Each row is a point on a landscape with many valleys, with its height.
From any point a ball takes the steepest step (drop divided by distance) to one of its 2 nearest points. It stops when none of these is lower. Distance is the straight distance between rows; heights are no part of it.
j382: [-14   2  18   5  11  19  -1  -3  -5  -2  -3  -3  -4 -21  21 -17   3  -2
  -4  -4  -8 -18]  height 235
j376: [-19 -18  22 -50   6  22  -8  -3  37   7  11  -2 -20 -20  77 -26  14  59
  49  17  -6 -34]  height 403
j182: [-36   4  39 -17  24  17  -7  -4  35  42 -61 -52 -27 -35  33   6  24  34
   9  44 -40  14]  height 197
j234: [  8  37  25 -35   2 -40  -2 -38   6   3  24  16  20 -14  35  33 -41   9
 -33  31  40   4]  height 189
j900: [-11   8  34 -40  -2   6 -18 -32 -32  -4  59  35  -4  16  76   7   0 -51
 -14  49  29  31]  height 775
j809: [-19 -19  19  11  18  65  -1  19   8  12 -38 -33 -25 -24   6 -46  53 -12
   4 -12 -45   1]  height 264
j427: [ 14  16 -31   2   9 -43  26  -7   7  -2 -16 -42  -9   1 -31  58  -3  48
   2  15   3  27]  height 166
j80: [  7  16 -23  23  -4 -27   1 -15 -34 -15   4  17  17  19 -30  30 -31 -24
 -20 -20  25  29]  height 113
j957: [ -4 -24   9  23  -3  37  -7   8 -40 -17  20  43  -3   3  -4 -35  13 -83
   3 -22   0   2]  height 388
j79: [ 11  10  -1   4 -40 -26 -32  14 -21   5  46  51  45  23 -13 -19 -37 -45
 -20 -26  29  -9]  height 421
j965: [-14 -26  13  13  17  70   1  14 -11   1 -28 -25 -21 -23   3 -46  52 -34
   4 -20 -34  11]  height 290
j747: [ 14   5 -37  34 -11 -13  21  13   9   1 -39 -33  -3   7 -61  23 -16  35
   0 -39  -5  -3]  height 114
j396: [-21   6  14  17  20  12   9 -14 -15  -4 -19 -15  -3 -15   2   6   3   3
 -18   8  -6   7]  height 186
j70: [  9  -4 -31  24  18 -20  17  14  12  -2 -35 -62 -26  17 -60  32  35  41
   7  34 -30  23]  height 83
j617: [ 10  -1   4  18  -5  20   2  17  16   0 -10   8   3 -17 -12 -31  -9  -5
   3 -44 -11 -49]  height 213
j96: [ -5 -27  10  16   9  66   5  12 -24  -6  -7  -1 -15 -15   2 -44  40 -55
   9 -23 -25   1]  height 324
j317: [-23 -31  21 -54   9  43  -2   2  20  14  -3 -21 -30 -13  80 -46  46  44
  54   2 -17  -3]  height 318
j735: [-32  -4  13  -2  29  18   4   4  24  18 -68 -56 -32  -9 -15   9  37  35
  -4  46 -49  33]  height 206
j804: [ 19  -4 -35  43 -12 -10  21   7 -17  -9 -17  -2   3  21 -69  19 -18 -25
  -3 -46   3  15]  height 130
j876: [  0 -25   8  27   4  50  -1   7 -28 -11   4  22  -8  -7  -7 -33  24 -69
   4 -27 -10  -1]  height 357
j731: [  1  30   8 -12  -6 -28  -7 -20   0   1  20  15  19 -14  13   8 -37  14
 -24  -3  23 -18]  height 387
j128: [ -3  17  20 -36  -3 -15 -11 -23  -1  -3  50  27  13  -4  60  -6 -21  -3
 -10  30  25 -13]  height 270
j829: [ 21 -22   3   8  -9  35  -1  21  22  -6   1  17  -3 -16   3 -53  12 -12
  21 -50 -15 -55]  height 158
j923: [ 25 -37  -2   3 -18  30  -3  21   1 -12  30  46   5   9  -2 -58  10 -52
  29 -36  -2 -36]  height 183
j263: [ 23  25 -25 -10  11 -59  24 -25   6  -2   0 -29  -1  -4 -17  74 -14  34
  -5  20  21  38]  height 155
j458: [  5  28  32 -44   1 -23  -3 -33  12   2  38  14  11 -19  54  20 -28   7
 -19  38  26 -10]  height 79
j737: [ -8  -9  12  30  13  40   6  20  16   5 -53 -25 -15 -23 -25 -18  21  11
  -7 -23 -33 -21]  height 232
j10: [-27 -14  10  12  29  39   5  13  16  14 -70 -53 -26 -11 -23 -11  44  20
 -11  22 -48  23]  height 211
j886: [ 22 -38   0   4 -11  40   1  22  11 -16  11  33  -1  -4   3 -59  17 -33
  27 -38 -12 -44]  height 94
j112: [-30  -5  31 -20  22  41 -11   5  25  25 -31 -38 -25 -36  45 -30  42  31
  20   8 -36  -7]  height 265
j543: [ -1 -22   0 -42 -28 -11 -25  15  -5 -18  79  78  36  61  41 -27   2 -31
   6  31  27  -8]  height 697
j518: [-22 -10  22   3  22  48  -2  12  15  14 -42 -39 -25 -30  16 -34  41  13
   3   2 -40  -2]  height 242
j62: [-24 -16  26 -34  16  40  -7   5  24  18 -12 -27 -29 -33  66 -38  38  32
  36   7 -26 -13]  height 288
j187: [  0  15   7   5 -18 -22 -26  -9 -26  -3  39  42  31  17   2  -2 -34 -35
 -27  -8  31  -2]  height 291
j471: [ 13  17 -17   0  14 -41  21 -26 -11 -13   2 -14   5   7 -17  60 -18  13
 -16  14  24  39]  height 143
j266: [ -4  11  -3   2  16 -26  19 -10  17   2 -39 -39  -5  -7 -22  46   2  50
  -2  22  -9  14]  height 173
j352: [-25   9  30  -5  27   8  -1  -8  31  26 -51 -39 -14 -35  17  14  10  48
   6  33 -27  -2]  height 188
j788: [  2  19  -5  11  -8 -21  -8 -19 -29  -9  19  27  24   9 -15  16 -38 -28
 -25 -11  28  13]  height 178
j420: [  9  12  10 -31  24 -53  25 -15  44  13 -40 -55 -15 -19  -2  79  -3  45
  12  65  -5  29]  height 172
j496: [-10  -6  18 -46  -3   8 -11  -1  34  -1  25  15  -8 -13  68 -31   1  57
  34  12   3 -51]  height 437
j48: [  1 -11 -21  27  30  -2  25   5  -6 -11 -34 -49 -25  18 -54  28  36  17
  -1  34 -26  38]  height 95
j514: [  4   0 -22  28  26 -19  23  -9 -18 -14 -17 -33 -15  15 -41  46  17  14
  -7  24  -9  37]  height 109
j325: [ 14  11 -43  28 -19 -34   6  -9 -28  -9   6  12  19  26 -48  30 -36 -22
 -14 -32  23  41]  height 55
j480: [-16 -12  10  23  20  45   7  17  18   4 -61 -40 -20 -14 -30 -10  35  16
  -9  -1 -39   2]  height 219
j502: [  3  36   4 -21 -22 -30 -15  -8  16  12  24  13  24 -14  20  -4 -45  32
 -15 -15  23 -36]  height 408
j150: [ 20   0 -52  35 -16 -29  18  -3 -28  -7   1  -9   4  30 -62  35 -16 -17
  -2 -34  12  36]  height 81
j189: [ 17   1 -43  31  -2 -13  23  20  14   3 -39 -49 -17  14 -69  30  13  45
  11 -12 -14   6]  height 89
j938: [-18 -29  15 -61   4  34   0  -5  24  -1  15   7 -22  -3  83 -39  22  48
  51  11  -4 -17]  height 367
j789: [  3 -30  -3 -25 -28  -6 -27  30 -12 -17  69  81  33  59  22 -32   3 -46
  12  17  20 -12]  height 653
j840: [ 21   2 -45  26   5 -27  18  25  12  -1 -26 -65 -23  17 -65  36  30  49
  15  14 -21  10]  height 70
j126: [  1   2   9 -43 -18 -13 -25  -5  -9 -12  78  63  28  38  55 -14  -3 -27
  -3  44  26  -3]  height 737
j470: [ 22  23 -56  12 -16 -44  17 -10  -2  -8   5 -25   5  11 -37  56 -28  31
  -1 -16  19  35]  height 169
j160: [-10   2  -4  27  20   6  18  -7 -11  -6 -26 -12  -4  -5 -21  14  -1   3
 -14  -1  -5   6]  height 159
j355: [  7  -8   3  30   4  34   5  21  20   3 -37 -15  -5 -19 -26 -23   3   6
   1 -42 -23 -39]  height 247
j627: [  3  10   0  14 -10  -5  -5  -3 -11  -7  14  23  18  -4  -5 -16 -24 -21
 -12 -26   9 -26]  height 334
j921: [ 22 -24   2  19 -27   7 -14  22 -13  -4  34  60  16  12 -19 -46  -2 -70
  15 -37   4 -31]  height 297
j796: [  1  11 -20  14  19 -25  20 -22 -22 -13  -7 -12   0   9 -28  46  -7   6
 -18   8   8  30]  height 128
j808: [ -4   2  20 -46  -8  -4 -28 -20 -22 -11  76  57  10  30  75   0   3 -46
 -10  55  36  19]  height 762
j773: [ 13  -4  -2  17 -21   6  -3  14   3   2  12  28  17  -4 -11 -40 -23 -21
  -2 -47   2 -44]  height 278
j47: [  5 -10   8  23 -22  -1 -32  14 -37 -11  39  65  15  16 -10 -22  -8 -84
  -6 -13  22   2]  height 455
j786: [ 17  15 -46  20 -27 -23  15   7  12   7 -25 -24   3   3 -46  21 -38  40
   0 -47   4   5]  height 136
j125: [ 11  24 -29   6 -25 -32   1  -9  -4   4   3   5  25   5 -25  18 -56  17
 -21 -33  28   8]  height 184
j369: [ 16  21 -51   9 -29 -39  17  -7   3   6  -4 -16  14   7 -32  34 -46  38
  -8 -37  21  23]  height 156
j609: [ -3   9  10 -33 -12  -3 -17   1  29   0  29  16   5 -15  51 -26 -12  44
  18   1   8 -60]  height 467
j505: [ 13  16   0 -24  24 -54  26 -25  23   4 -15 -37  -5 -12  -3  75 -11  38
  -3  45  12  31]  height 165
j997: [  2  28   8 -33 -18 -24 -19  -7  28  13  30  16  18 -16  36 -12 -33  43
   0  -5  20 -55]  height 434
j581: [ -2  19  17 -14  -2 -14 -11 -19  -9  -4  38  22  18  -6  29  -3 -26  -5
 -17  11  24 -18]  height 356
j393: [  2 -20   7  21 -14  21 -25  10 -45 -17  31  61   3  13  -6 -29   7 -88
   2 -18  10  -4]  height 420
j752: [-14   9  13   5  23  -8  13  -9  17  12 -47 -38 -11 -22  -7  28   4  48
  -4  25 -16  -1]  height 180
j983: [  2   0 -12  36   6   7  17   6 -11  -4 -30 -11  -2  -2 -46   5  -4  -3
 -13 -31  -6  -6]  height 185
j143: [-12   4  42 -31   3  14 -16 -37 -48   1  46  30 -16  14  79  12  11 -66
 -14  49  30  52]  height 781
j625: [-34   1  27 -16  30   5  -1  -1  37  32 -73 -57 -29 -18   1  18  26  36
   7  60 -42  36]  height 202
j682: [ 13  -8 -22  47   3   9  23   8 -18  -7 -32  -7   0  14 -65   8  -4 -21
 -10 -36  -6   7]  height 161
j826: [  5  -9   7  -6 -29 -16 -36  22 -29 -12  66  72  34  38  12 -25  -7 -57
  -6   5  27  -9]  height 593
j113: [ 15  -7   4  -2 -43 -21 -35  31 -21   2  61  68  43  37  -5 -33 -15 -58
  -3 -17  25 -18]  height 532

For each start below, name the point where the ball stops.
j752: j840
j47: j518
j796: j840
j470: j840
j126: j325
j737: j840
j496: j518

Call two points neighbours if one is among the 2 nearest of the other. Go from one point of each pair to the other, from neighbour to neighbour, staying as low as possible. Name the highest point that can't be avoided.
j518, j840: j393
j518, j458: j609
j325, j160: j983

For each start below, name every point that the ball comes to, in order.
j79: j187, j788, j80, j325
j143: j808, j126, j543, j789, j826, j113, j79, j187, j788, j80, j325
j182: j352, j752, j266, j427, j263, j471, j796, j514, j48, j70, j840
j983: j682, j804, j150, j325
j900: j808, j126, j543, j789, j826, j113, j79, j187, j788, j80, j325
